Each row is a point on a landscape with many valleys, with its height.
A ball rolls from a point to whichever of its 2 nearest points has the largest drop for the distance, and stops where none of them is lower. Distance is the straight distance between rows; heights are no part of it.
Z_730 (h 7.58): [-28 -42  -6 -26  33  -5   8  19 -17  13   0  23 -18 -17  14 -10 -31  -6
  38  -2 -15   9   3  19 -24 -21  12  26  12   2 -20  15  11 -32  -2   6
  25  50  16   7 -15]
Z_758 (h 2.01): [-46  -3 -15  -4  36 -19  18  -8  -7 -25  12   2 -19   9   3   8 -13 -32
   1 -18 -42  16  -9  -3 -32  -3  24   9  34   6  22  -7   7 -11 -33  -8
  32  -5 -33  10  -6]
Z_372 (h 4.26): [-35  11 -29  -1  22   2  24  -9 -22 -10   7   9 -29  -1  15  10 -42 -44
  18   3  24   6 -16  27  -8   7  14  34  38 -22 -34  28   7  -1   6  -6
  12  -1  -2  28 -19]
Z_866 (h 3.23): [ 10 -12 -15 -13  -6   7  -1  29 -26  35  -6  28  -1 -28  -6   4   5 -12
  23 -16  30  -4  -9  21  48 -21 -19  -9   3 -39 -31  11  22  -7  59  21
  15 -15  -5   5 -15]
Z_714 (h 6.17): [ 33   5  31  -7  -8 -28  32  -8  40  25 -19 -18 -15 -22  -3  29   3 -38
 -34  31   2 -11  -7   5  20  37  -3 -16  -6 -13  -8  16  -5  21   0  -1
   6 -11  25  12  42]
Z_441 (h 1.09): [ 15   6  28  -7 -10   9 -42   2  -8   3  16  -4  -1   0 -20  -8   2  21
 -25  -8 -10   9  14 -34  -5  22   0 -13 -36   1   2   3 -22  -1 -37 -15
 -21  39  19 -14   5]
Z_197 (h 7.21): [  9  -5  23 -16 -10 -18   4 -16  -2  35 -12  14  -5 -30  -5  18  -9 -15
 -24 -25 -18   9 -22  10   4  20   0   4 -18 -21 -39  24  -5 -21 -30 -12
  -1  35  15 -23  20]
Z_295 (h 5.69): [ 19  -5  15 -17  17 -12  -8  16  20   9 -33 -12 -10 -15  10   1  -6  -9
   7  37  24 -11  22  20  21  24 -13   1  -7   7 -17  18 -13  14  16  -8
  -2  20  49  24  23]
Z_547 (h 6.50): [  7   1   1  -9 -12 -20  25 -36  15  23 -10 -17 -18 -20  10  23 -15 -36
 -27  -1   1   0 -25  30  -2  33  14  17 -16  -3 -11  24   0   7 -33   4
   3   1 -11   7  34]
Z_687 (h 4.10): [-30  -1 -17   1  -3   2  13  -4   3 -19 -15 -18  23  25  29 -11  -3  15
  24  -6  -5 -17  -7   0 -39 -21   7  21   7  47  11 -10   2 -10 -14  14
   2   5  -9  -5 -21]
Z_371 (h 5.94): [ 17  -6  25  -8  16 -10   4   9  21  11 -18   3  -8 -18  -3  13  11 -25
 -13  16  -3   6  14  -1  19  28  -6 -13   8 -18  -2  19  -9  11  -5 -17
   6   4  37   6  31]
Z_178 (h 7.71): [-20 -19 -14 -18  12   1  -1  19 -20  19  10  18  -9  -4  16  -7 -36  -2
  29  -8 -14 -18  -2  -9 -21 -34  11  27  -5   4 -22   8  11 -29   6  14
  12  32 -14  19 -33]
Z_513 (h 4.54): [-19  28  -5  18  19  25 -26  -2 -26 -39   4  27  26  29 -16 -23   2  26
  -7 -20  16   7  -2 -12  13 -19   8   8  14 -35   1 -21  -2  14  21 -33
 -18 -16   8   0 -34]
Z_604 (h 4.12): [  3  -1  -7   5   1   5  -5  29   3  -3 -21  -3  31  18   4 -19   8  18
  19   6   3 -30   2 -18  26 -27 -15  -7  -2  -1   1 -26   4   8  56   6
  13 -38  -5  18 -32]
Z_591 (h 2.62): [ 24   4  28 -10 -13   0 -21   2   2  18 -21   4  18 -29 -23   2  11  13
 -32  -6   0   6   2 -12  23  27 -10 -19 -31 -22 -26   9 -10  -4  -5 -17
 -13  12  33 -28  22]
Z_789 (h 7.28): [  5  16 -11  24   7  -7  18  -9  16 -16  -9   1  20  18  -9  -6  44  21
   0 -11  -9   7   0  10 -12 -10  -4 -10  27   9  44 -33  18   4  34   2
  10 -51 -21 -29   6]
Z_510 (h 7.16): [  9   7   5   2 -45  21 -20  -5 -15  -2   9 -26  11  18  38 -22  -8  42
  18   8  36 -13  -3   1 -12 -14 -21  -3 -28  41 -10  -7   4  -7  -6  35
 -39  14  -4 -18 -12]
Z_872 (h 6.16): [-16 -11   3 -23  18  11 -46  33 -16   2 -35  -8  31 -12 -25 -51   7  36
   4 -12 -23 -19  12  -8   6  -2 -11   8 -42   5 -25 -19  -6 -15  16 -27
   0  20  28 -14 -19]
Z_331 (h 2.39): [ -6 -25  11  -8  32   0 -10  17  37 -10 -40 -14   6 -11 -13 -18  42  22
  14  16 -43  -6  22  18 -17  11 -10 -14  -2  32  17 -22  -1   9   5 -32
  14   9  45 -37  27]
Z_308 (h 6.37): [  2  -8   7 -15  23  -7  20  18  -7  26   2  29  10 -23 -19   7   6 -28
  -5 -27 -30  11 -15 -13  15 -18   0  -1   4 -45 -18   6  17 -22  14  -3
  41 -14 -11  -5 -12]
Z_567 (h 3.76): [-18  12  -5   9  41  -1 -12 -21   2 -20 -28 -14  19  12 -17 -25  24  19
 -17 -18 -18  -3   1  20 -13  10  17  22   4  11   9 -15   6   3 -12 -41
   4   0  14 -20   4]
Z_65 (h 4.48): [-11   3 -14   4 -22  17  -7 -16 -35  -9  54  37 -21  -4   4  17 -24  -4
   8 -13  11  44 -14  -3   4   0  13   5  16 -25  -2  18  -2  -6 -27   6
 -20  12 -13   1  -9]
Z_179 (h 3.55): [  8 -40  15 -28  -5  -1  -9  27  25  18 -19 -17   3 -15   4 -15  18  17
  25  20 -37 -25  11  -3 -22  -1 -22 -20 -35  40  11 -13  -6 -11  -1  17
   9  23  15 -19   9]
Z_542 (h 5.05): [ 25  22  28  25  16   2  -2 -17  14 -13 -15   5   4  -6 -29   7  33   0
 -45 -10  10  20  10   5  24  32   3 -19  17 -19   7   0   0  24  -3 -41
 -15 -24  25 -27  37]
Z_808 (h 7.46): [-15 -28   1 -24  12  -4  -9   4 -22  14  15  27 -20 -24  14   2 -32  -6
  20 -10 -10  19  -1  12 -18   2  10  21  -9  -1 -18  31  -4 -30 -31  10
  -8  63  22   4   0]
Z_68 (h 2.33): [ 21 -19  23   1 -27   2   6  17 -12  27  33  28 -35 -19  19  34 -39 -24
  11  24  17   3   2 -20  32   3   0 -20  -2 -26  -3  31 -13   1   7  32
 -14   5   3  26   2]
Z_184 (h 8.44): [ -3 -20  26 -12  28   2 -22  37  -9   8  -7  18  15  -7 -40 -15   7   4
 -18 -29 -49   4  -2 -45  17  -2  -4 -17 -34 -27 -12   6 -17 -16 -16 -39
  16  13  23 -15  -5]
Z_258 (h 6.49): [ 12  14  -8   2 -43  12 -22 -39 -10 -22  23  -2  -4   6   8  -1   3  32
 -13  -3  32  29  -2  28   0  15 -10   6  -5  11   8   6 -10   6 -25   0
 -46   6  -6  -9  12]
Z_894 (h 5.30): [ 24  -4  -6   1 -48  -9  18 -31  16  30  23 -32 -32 -14  27  25 -10 -22
  -4  12   0  -3  -2  25 -11  14  -2   2 -19  30  14  12   2   9 -24  41
  -3   6 -37  13  23]
Z_283 (h 3.39): [  2  -1  11   6   6   7  -1  37  19 -15 -24  -8  19  20   1 -15  19  23
  20  31   3 -15  17 -22  11 -11 -16 -32   9  11  20 -21 -12  20  39  -3
   9 -28  22   6 -15]
Z_447 (h 3.03): [ 14 -37   5 -22   0  -9 -12  21  36  19 -23 -18  12 -25 -20 -18  50  21
  19  21 -37 -16  15  16  -9   6 -19 -29 -28  31  18 -17   0  -9   6   1
  15  11  19 -47  27]
Z_543 (h 3.24): [-17  14   5  19  38   1  -6  -7  22 -34 -14 -17  10  29  -8 -14  24   8
  -7   5  -8  -2  13 -11 -14   8  13  -5  30  18  28 -15  -5  24  -8 -34
   7  -8  20   3   5]
Z_9 (h 4.56): [ 11  20   9  19 -10 -19  28  -3  20 -13  12 -14  -8  31  -2  18  -8 -31
 -18  20 -11 -21  -1 -40   6   0  12  -3  10  -6  25 -20 -11  32  -4  -4
  -4 -30 -33  44  -1]
Z_124 (h 6.85): [-11  14  -7   7   6 -16  22 -25  12   3  -3 -21   4  15  -9   3   2 -15
 -22 -10 -33 -21 -14 -12 -19   2  20  20  -6   2  14 -19   7   4 -16  -9
  10 -26 -41  11  -2]
Z_622 (h 6.76): [  3   3  -3   9 -53  18 -33 -16 -26 -19  30   8  -2  16  17 -11 -11  49
   8   2  32  13  -4   4  -6  -7 -15   2 -11  13   2   1  -9  -5 -15  13
 -49   8 -10  -9 -12]
Z_360 (h 6.22): [ 22  19  -1  -3 -34  11  -7 -15   9  -2  -3 -22  23   9   0 -19  21  39
 -15   7  14  -8   6  -1  -4  -7 -10  -5 -28  27  13 -28   7   5  14  16
 -14 -11 -13 -26  -2]
Z_202 (h 4.45): [ 29 -14   1 -11 -36  -4   5   4  23  32  -5 -37 -10 -11  35  13  -5  -5
  19  34  11 -30   6  23  -6   2 -18  -7 -26  56  -5   2   3   1   4  44
   1  12  -4  11  15]
Z_720 (h 5.10): [-22  16 -16  12  18  25 -14   8 -21 -23   0  24  35  22  -7 -22  22  40
   9 -27  -6  16   6  -3  -2 -33   6   1  21 -13  10 -22  16 -14  24  -9
   8 -16  -8 -21 -38]
Z_932 (h 2.43): [  8  -2 -26   9 -20   6  21  -7 -23  -1  40  28 -17 -14  -7  18  12 -10
  10 -21  20  39  -7  29  -3 -19  -6  -1  28 -24  -3  -5  21   1  17  20
   4 -19 -39  -9   1]
Z_81 (h 4.52): [-34 -17 -19  -9  12   1   9   9  -1 -12 -18  -4   8   6  32 -13  -5  11
  49  -2  10   0   3  25 -39 -15  -3  15  19  43   1   7   7 -22 -12  18
  10  28  13  -9 -11]
Z_87 (h 5.20): [  9   9   5   5  -8  -5  -4  -2  -3  -3   3  -5 -18  11  12  12 -36 -18
  -3  27  32 -17  -3   1  21  14   4  15  -2  -7 -22  27 -15  18  -9  -6
 -19  12  23  34  -2]
Z_592 (h 4.21): [ -9  32 -16   9  15  -1  -8 -37  15 -14 -21 -30  19   1 -20 -24  20  27
 -34  -2   9  -6  -1  27  -6  24  18  24 -19  25   4 -12   9  -2  -2 -22
  -4 -12  -2 -23  19]
Z_589 (h 5.45): [ 19   8  13  -8  11 -14  13   6  19   6 -28 -13 -12  -7  13   8 -28 -36
  -2  42  31 -30  -4   7  28  14  -5   7  -2 -13 -33  18  -7  23  21  -8
  -5  -3  34  41   4]
Z_576 (h 1.73): [ -8  -3   4   0  37   3 -18  13  20 -17 -42 -12  16  -4  -1 -20  25  14
  13  20  -5  -6  29  23  -1  15 -12  -2  10  22   7  -5  -4  10  19 -31
   9  13  52 -16  15]
Z_816 (h 6.35): [ 24   3   9 -11  -8 -23  24 -30  34  21 -11 -32 -14 -25  -5  19   7 -24
 -34  23  -7 -12  -5  16   4  31   9   7 -25  13   5  11   5  13 -14  -1
   8  -4  -3  -4  45]
Z_991 (h 5.34): [  5  40 -11  15 -11  -5   0 -36  10 -28  -1 -30   4  35   7 -12  -7  22
 -24  20  33 -14   2  10  10   3   2  16  -3  19   2 -18   0  33  -4 -16
 -22 -16  -4  13  -4]
Z_731 (h 3.97): [ 25 -21  -7   4 -44  -3  24   7  20  21   7 -19  -1   3  32  16  19  -8
  29  16  10 -12   3  20 -20  -8 -16 -18  -4  51  24  -3  12  -4  -3  56
   5   0 -23  -6  14]
Z_691 (h 4.18): [-30  -3 -32   5 -23   7  13 -15 -23 -18  40  15 -37   2  23  22 -37 -16
  29   2  14  38  -4   9 -19  -1  18   8  30  -1  -1  17   0  -5 -15  20
   7  12 -23   9  -8]
Z_572 (h 3.04): [ 10 -23  10   9 -14  -4  22  29 -14   6  46  39 -41 -18   9  37 -34 -29
  22  28  13  27  12 -35  16 -15   2 -33  30 -33  14   7 -12   1  15  28
   2 -13  -9  30  -1]
Z_938 (h 7.06): [ -2  10  -9  14  22 -14  22 -22  21   2  -6 -11   8  10 -13   1  37  -1
 -12  -7 -31  -1 -11  11 -15   6   8   4   8   3  39 -23  15  -6   8  -5
  19 -34 -30 -16  19]
Z_74 (h 8.07): [ -7 -11  24  -4   6   3 -17  13 -23  14  29  23  -1   6 -17   4 -28  -9
 -16 -16 -26  -7  -4 -57   2 -13  16  -2 -29 -36 -14  11 -16 -15 -31  -7
  -7  28   1  12 -22]
Z_286 (h 1.59): [-25   1 -40  -2   0 -13  26 -15 -12  -3  31  -4 -14  -4  10  18  -8 -27
  12 -22 -27  27  -9   9 -31  -5  23   8  26   0  16  -5  16 -11 -13  15
  34  -6 -50   0   2]
Z_51 (h 4.17): [ -8  14  10  30  10 -16  18   5  27 -32  10 -15  -8  38 -13  12   8 -20
 -13  16 -13  -3   8 -46  -7   3  12 -21  34  -3  45 -28  -9  36  -4 -11
   3 -30 -22  25   2]
Z_861 (h 5.76): [ 19  18   1   8 -25  11 -10 -10   6 -26  -6 -13  13  20  18 -10   9  41
  -3  19  40  -4  11   8   6  -2 -20 -13  -1  27  10 -13  -9  25  10   2
 -30  -8  11  -4  -2]
Z_686 (h 3.12): [ 19 -21  14 -11 -10  -6  -9  39   9  19  -5   5 -17 -17  17  16 -26 -11
  15  34  10 -15  13 -23  30  -5 -11 -19  -9  -9   1  20 -13   6  27  22
  -2   1  14  34  -4]
Z_465 (h 6.66): [ -2   5   0  -6  -5 -10  23 -22   0  28  -4 -10   0  -9  -5  12 -15 -27
 -31 -17 -27 -20 -29   7  -5   7  13  21 -20 -11 -14   4   8  -9 -20  -1
   6  -4 -24   9   1]
Z_467 (h 8.27): [  5  -1  30  -9   5   7 -20  14 -11  16  10   6  16   3 -33  -7  -3   2
 -33 -35 -43  -7 -18 -55   7  -5  10  -6 -37 -30 -12  -2 -10 -14 -26 -21
   5   5  -4 -10 -19]
Z_393 (h 4.74): [-23  15 -17  17  -7  18  13   8  -9 -29  -4  -7  38  40  23 -13   7  28
  15 -10   2  -8  -3 -17 -24 -31   0   7  15  26  18 -25   0  -8  10  16
  -8 -21 -20 -17 -26]
Z_309 (h 5.97): [  5  39   3  -3 -22  11 -35 -40 -13 -14   7 -25  19  -1 -19 -20  -2  32
 -44  -5  28  -1  -5   4   0  27  10  23 -31  10 -20  -5  -4   6 -30 -26
 -37  19  10 -21   6]
Z_245 (h 6.74): [-19   4 -26  -7  19  18 -36  -5 -36  -2   3  26  21  -9  -6 -23  16  35
  24 -38   4  24   6  27 -13 -15   2  16   6  -8 -14   7  16 -35  -4  -5
  -3  29   5 -33 -23]
Z_847 (h 4.88): [ -8 -19   7  -2  -6  -9  10  19   7   6  19   3  -5   8  20  17 -10 -10
  24   9 -25   0  11 -27 -26 -15   8 -11   5  24  27   2 -10  -4 -15  26
  11  14 -17  13  -5]
Z_229 (h 4.57): [  1  35 -11  11  11 -12   1 -49   6 -14 -18 -29   2   4  -9  -4   2  -7
 -39  -4  21  -2 -17  32   7  32  18  25  -3  -2 -10   5   7   9 -15 -25
 -12 -17   2  -1  26]
Z_702 (h 5.54): [  7 -11 -25   3 -39  -9  29 -11  -1  25  27 -20 -34 -11  32  31 -21 -32
  20   6   8  -4   1  41 -13   9  -2   6   1  24   1  25   9   0  -6  46
  14   7 -34  18   7]
Z_135 (h 4.72): [-17 -13 -40   7 -20   7  19  11 -11   0   3  -6  -4  10  38   2  -4  -4
  56   0  39   4  -4  33 -31 -25  -7  11  25  43  -3  17  17 -18   1  46
  13  12  -2  -9  -7]
Z_390 (h 5.29): [ -3  16  -1   2 -19   3  -9 -29  -4   1  16 -25  -2  15   0  -3 -26  -4
 -22   4   0 -27 -11 -20   2   2  20  21 -29   8 -11   0 -13   5 -35   0
 -27  14 -15  21 -12]
Z_62 (h 3.72): [  5 -20   5 -11   3 -11   4  43  16  25 -21   0  -9 -14  15   4 -25 -22
  26  31   0 -43   7  -7  30 -19 -14   4  -9  -2 -22   7  -5  -4  51  20
  22 -16   2  50 -22]
Z_13 (h 4.44): [-17  15 -18   4   8   0  40 -13 -20  17  -4  10 -16 -12  14  17 -39 -42
   9  -4  28 -14 -35  29  10   8   3  31  19 -39 -61  33   7   3   9   0
   8  -2   5  27 -17]
Z_554 (h 2.82): [-30 -15  -7  -7   9 -18  39  -4  32 -12 -27 -37   3  19  24  -1   8  -8
  16  21 -37 -26 -10  -1 -42  -4   5   5  11  56  36 -20   5   5 -18   7
  16 -14 -22  -4  14]
Z_409 (h 4.92): [ 13  18   0   0 -21   5 -10 -18   1  11   5 -12  -3   0   8   6 -20   3
  -7  10  27 -13  -1   8  15   8  -1  22 -19  -2 -15  11  -2  12  -8   8
 -22   5  -1  10   1]
Z_992 (h 4.98): [  7  42  -1  23   1 -11  16 -26  20 -25   0 -33  -1  34 -15   1  -6  -9
 -39  19  19 -20  -4 -16   9  11  12   9   5   1  15 -27   0  45   8 -19
 -20 -42 -26  30   3]
Z_8 (h 4.43): [-20  -8 -27   9 -22   3  18   8 -17 -11  29  15 -14   6  29  14 -18  -6
  47  -1  25  22  -3  11 -23 -23   1   5  37  14  -2   4   6 -10  10  33
  10   6 -13   1 -11]
Z_716 (h 5.74): [ 25  10  11   6 -22   6  -7 -12  12  12   7  -2  21  -1 -20  -8  28  27
 -25 -10 -18  -1   3 -20  10  -6  -5 -14 -29  -2  26 -23   4   3   6   5
   3 -24 -26 -16   4]
Z_175 (h 8.55): [  8 -20  26  -7  44   0  -8  24  -8  10 -21  27   8 -16 -43   0  23  -2
 -18 -39 -60  21  -1 -22  14   2  -4 -25 -13 -30 -18  14  -4 -21 -13 -46
  23  13  40 -37  14]
Z_819 (h 4.22): [  7  -7  -9  -5   5   8 -14  45 -18   0 -19  22  15  -1  -1 -20   5  22
  21   3  19  -6   5 -18  50 -19 -19 -30   9 -21   3  -7  -5   5  67   1
   2 -37   7  21 -31]
Z_189 (h 3.69): [-12  14  14  27  17  -6   3  -7  31 -50  -5 -24 -11  40   6   5  14  -3
 -10  18  12   5  10 -18 -11  19  11 -22  38  21  37  -8 -18  36 -17 -18
  -9  -7  11  20  11]
Z_284 (h 4.14): [ 13   0  -8 -14   6  -5   3  17  10  29 -16  -3   4 -13   9  -3 -10 -14
  18  12  11 -35  -1  16  18 -12 -15  15 -17   0 -21   1   8  -4  34  14
  11  -7  -1  27 -11]
Z_766 (h 5.63): [ -9  29   5   5  -8   9 -27 -36  -8 -13  12 -29  15  17 -21 -20 -13   9
 -43  -8   8 -21  -9 -26  -2   9  21  23 -37  10 -20 -12 -13  13 -37 -28
 -34  19  -1   3 -16]
Z_45 (h 5.35): [ 30  16  11  13  -5   2   1 -18  13   1  -7   8  14  -5 -31   1  36  15
 -45 -12  -3  15   3  -3  21  11  -1 -15 -12 -19  26  -9  -2  10   3 -15
  -7 -37  -7 -25  21]
Z_933 (h 4.51): [  1 -19  21  -6   4  -6  -6  12  21  -4   3 -10  -8  10   4   2  -5   3
   9  19 -14  -7  16 -21 -12   4   3  -5  -8  14  18   7 -19  11 -21  -2
   4  21  14  18   7]
Z_329 (h 2.22): [ 14   0  22   8 -23  19 -32   7  -4 -12  13  11  -1  13  -7  -4   1  32
 -17   7  12  13  17 -30  15   4  -9 -24 -16 -11  18  -9 -25  18 -14 -10
 -29   5   9  -6  -4]
Z_150 (h 6.95): [-18  -6 -18  -9  20   0  -5 -17 -20  14  -7  14   5 -19 -10 -13   8   1
   5 -35 -18  10  -8  32 -17  -6   6  31  -2  -4 -14   5  18 -29 -18   0
  13  20  -5 -21  -6]
Z_273 (h 7.10): [ -5  -6  14  -9  24  -5   2 -14  -7  13 -25  17   7 -18 -17   0  11  -8
 -20 -30 -28  14 -11  20  -4  12   5  16  -6 -20 -29  19   8 -24 -29 -26
   6  26  19 -28  22]
Z_927 (h 4.09): [ 11 -34  30 -23   2  -9 -16  19  29  13 -18 -18 -12 -14   2  -4  -7   7
   7  36 -23 -11  22  -4 -13  15  -9  -3 -28  35  -3   5 -19   3 -16  -3
  -1  45  36   5  25]
Z_688 (h 3.50): [  2  -5  10  11  14 -11  30  21   1 -10  26  28 -41  -4   2  35 -25 -49
   5  31  18  32  11 -19  11  13   5 -33  60 -43  15  13  -6  14  10  11
   8 -13   6  38   9]
Z_651 (h 1.96): [ 23  -3  38 -22 -13   4 -34   8   5  19  -3  -8   5 -26 -35 -11   8   7
 -40 -12 -16   8  11 -38   4  35  -8 -21 -57   1 -24   5 -20  -7 -32 -30
  -7  38  37 -27  25]
Z_271 (h 3.83): [-19   2  -6   8  23 -10  20   2  -4 -25  25  15 -30   8  10  20 -27 -37
  14  18   3  20   4 -18 -13  -1  18  -3  51 -14  13  10  -6   6  -9   6
  13   1  -4  29  -4]
Z_941 (h 3.94): [  1  19   9  21  -3  20 -29  -3 -22 -34  10  15  21  34 -25 -18  -4  25
 -31 -10  32  -5  -2 -28  28 -12  -1  -2  -4 -35  -9 -16 -15  29  13 -36
 -40 -21   9  10 -26]
Z_585 (h 7.80): [ 20 -13   3  -7  18   5  -2  13 -11  17  -1  36  -9 -35  -7  17  30 -17
   6 -17   3  42   9  24  24   4 -14 -32  25 -38   6  19  16 -11  16   6
  19  -5  12 -29  26]
Z_110 (h 7.68): [ 18  -8   1  -1  11   5  15  10   0  -5   7  32 -10 -23  -2  13  30 -11
   2  -5  14  29  13  23  18  -8 -16 -30  38 -29  21  -5  13   8  33   8
  15 -26  -8  -6  13]
Z_236 (h 7.50): [ 11   3  -6   9  -9  -3  14   6   7 -13  -1  13   7   5   5  10  21  13
  12   1   9   9  12   8   5 -14 -17 -19  27  -4  31 -20  13   9  43  15
   2 -38 -20  -4   3]
Z_886 (h 3.18): [ 15  10  23  21  -9  11 -25   3  -1 -38  14  17   6  27 -33  -9  21  33
 -37  -2  24  13  10 -40  22  -2  -2 -25  -9 -19  16 -21 -25  46   1 -37
 -38 -21   9   1  -5]
Z_463 (h 6.15): [ 18  -1   4  -5   3   0   3   5   6  23  -1  15  18 -14 -20  -2  20  -3
 -16 -29 -25  -1  -8 -15  17 -10   0   0 -11 -31   4  -7   6 -15  12   1
  19 -23 -18 -14  -7]
Z_871 (h 7.87): [-11 -11   6  -6   5   7 -10  12 -17  20  19  15 -10   1   5   4 -43 -15
   6  -5  -3 -15  -5 -23  -3 -16  13  19 -14 -19 -23  18  -7 -20 -10  10
  -7  21  -2  23 -26]
Z_911 (h 2.68): [-10   5  10  17  30   8 -20  17   9 -30 -14   0  18  30  -4 -16  14  21
   7   6   4  -6  19 -21  -4  -9   2 -12  17   0  21 -13 -14  15  17 -18
   1  -5  27   4 -12]
Z_896 (h 5.84): [-21 -29   8 -19  30   6 -22  27  -1  -4 -22   3  18   7 -16 -38   8  27
  11 -14 -49 -19   2 -15 -19 -15  -1  13 -21   8  -3 -19   2 -22   0 -26
   8  21  16  -6 -29]
Z_249 (h 6.48): [ -7  -2   0  -5  27  15 -39   9 -20  -1 -21  18  25 -15 -11 -27  16  29
   9 -21  -4   2  13  16   1   1  -8  11 -13  -6 -11   2  -2 -25   5 -21
  -4  29  31 -19  -3]
Z_969 (h 7.57): [ 10   6  12   4 -41  17 -25   7  -7   9  11 -24   1  15  23 -14 -25  35
   2  17  15 -41   6 -29  -6 -12 -12  -4 -40  37 -18 -13  -2  -2  11  30
 -29   4 -12   9 -25]
Z_485 (h 4.08): [-41   9 -31  16  27   5  10 -12 -23 -32  26  15 -42   9   6  18 -45 -44
  25  15  28  28 -17   7  -5  11  21  15  62 -21 -11  15  -1   1  -5  -5
   8  -5   7  30 -15]
Z_793 (h 2.35): [-50 -14 -13  -5  21 -25  26  -2  12 -35 -11 -20 -12  27  20   6 -17 -25
  16  -1 -36   2 -15  -5 -44  -7  18   5  36  39  34 -15   0  -3 -28   0
  30 -10 -29  11   1]
Z_445 (h 7.93): [ 29 -31   5 -18  11  -3 -12  21   8  27 -13  24   2 -37 -18  -1  44  -7
  12 -11 -21  13  10  18  18   8 -22 -33  -9 -18   9  16  12 -27  10   9
  27   8  10 -35  24]
Z_898 (h 4.80): [ 11  28  25  21  12 -11   5 -30  11 -10 -14 -12   4   7 -16  16   5 -18
 -43   1  20   3 -13   9  16  35  12  -5  12 -19 -21  15  -2  19 -18 -37
 -15  -5  28   1  30]
Z_551 (h 5.27): [-27  15 -28  18   5  15  17   1 -13 -46   4   7  24  31  13 -10  24  33
  19 -23   1  29  -4  -3 -23 -29   5  -2  45  11  21 -28  16 -13  18   6
   3 -32 -24 -22 -19]
Z_867 (h 4.53): [ -8   7 -13   1   4   3  -7  -1  -3   2  -5  -2  10   3   8  -4  -7   7
  13   2   8 -22   4   7   1  -9  -3  19   1   3 -11  -3  -3  -3  15   2
   2  -2  -4  18 -15]
Z_764 (h 6.25): [ 22  31   0   1 -34   9 -12 -43  -2  -9   6  -5   5  -9 -20  -6  16  25
 -44 -14  25  24  -7  20  11  30   1  15 -20   1  -5   5   4  -2 -23  -8
 -41  -4  -4 -34  27]
Z_818 (h 3.70): [  7 -12 -12 -11  14   0   1  45 -12  13 -18  24   8 -21  -5  -4  13 -11
  26   0  22  -3   1   6  57 -19 -23 -24  18 -34  -6   5  15   2  81  11
  19 -38   0  21 -20]
Z_107 (h 5.51): [-26   2 -10  -3  32  12 -22   7 -13  -6 -10   9  38   9 -15 -31  18  38
   8 -30 -35  -2  10 -15 -18 -27   6  10  -7  -2   5 -23   5 -24   3 -13
  12   2  -6 -20 -33]
Z_95 (h 2.04): [ -2   4 -39  18  -9  -5  38 -17 -22   9  29   6 -11  -7  -4  18  -1 -22
   7 -30  -6  29 -12  19 -16 -13   8  11  26 -17   9 -13  23  -5  17  20
  25 -24 -56  -3  -4]
Z_166 (h 7.33): [ -4 -23  14 -21  -2  -8   4  -2 -18  35  15  23 -14 -27  -4  14 -17 -23
  -6 -26 -27  27  -8  10 -11   2   0   3 -14 -20 -23  43  -4 -32 -43   2
   5  48   7 -12   9]
Z_526 (h 4.65): [  2   7 -16   1 -21   2  18 -19 -13  29  15   3 -29 -16  23  23 -44 -40
  10  10  33  -7 -24  37  12  16  -5  29  -1 -17 -45  41  -1   7  -4  21
 -10  13  -1  25   1]
Z_149 (h 2.79): [ 12 -15 -33   5 -16  10   9  17 -36  25  26  35 -12 -24 -11   9   9 -11
  25 -21  44  22 -12  34  15 -29 -17   5  27 -36 -27  -4  24  -2  43  20
  13 -13 -26  -7  -6]
Z_259 (h 4.90): [ 19   3  11  -7 -50   4 -11 -17  10  21  17 -31 -17  -5  34   9 -12   7
   3  20  11 -11  11   9 -10  11  -9  -3 -26  45   1  10  -1  -2 -23  43
 -21  25 -12   4  12]
Z_562 (h 3.42): [ -2 -14 -14   0  -8  -7  28   2  21   4 -15 -25  15   8  21  -2  35   0
  27  13 -16 -25  -8  13 -29 -12  -6  -9  -1  50  26 -15  14  -9  -2  36
  13 -11 -15 -26   9]

Where does a ball stop that starts at each point below?
Z_526: Z_68
Z_360: Z_911
Z_308: Z_911
Z_861: Z_911
Z_894: Z_286
Z_702: Z_286
Z_819: Z_286

Call two points neighbours if one is among the 2 nearest of the other. Go from one point of each pair to the other, from neighbour to neighbour, staying as low as possible. Name the highest point that can't be avoided.
Z_687, Z_576: Z_135
Z_441, Z_687: Z_551
Z_576, Z_286: Z_819
Z_691, Z_911: Z_65
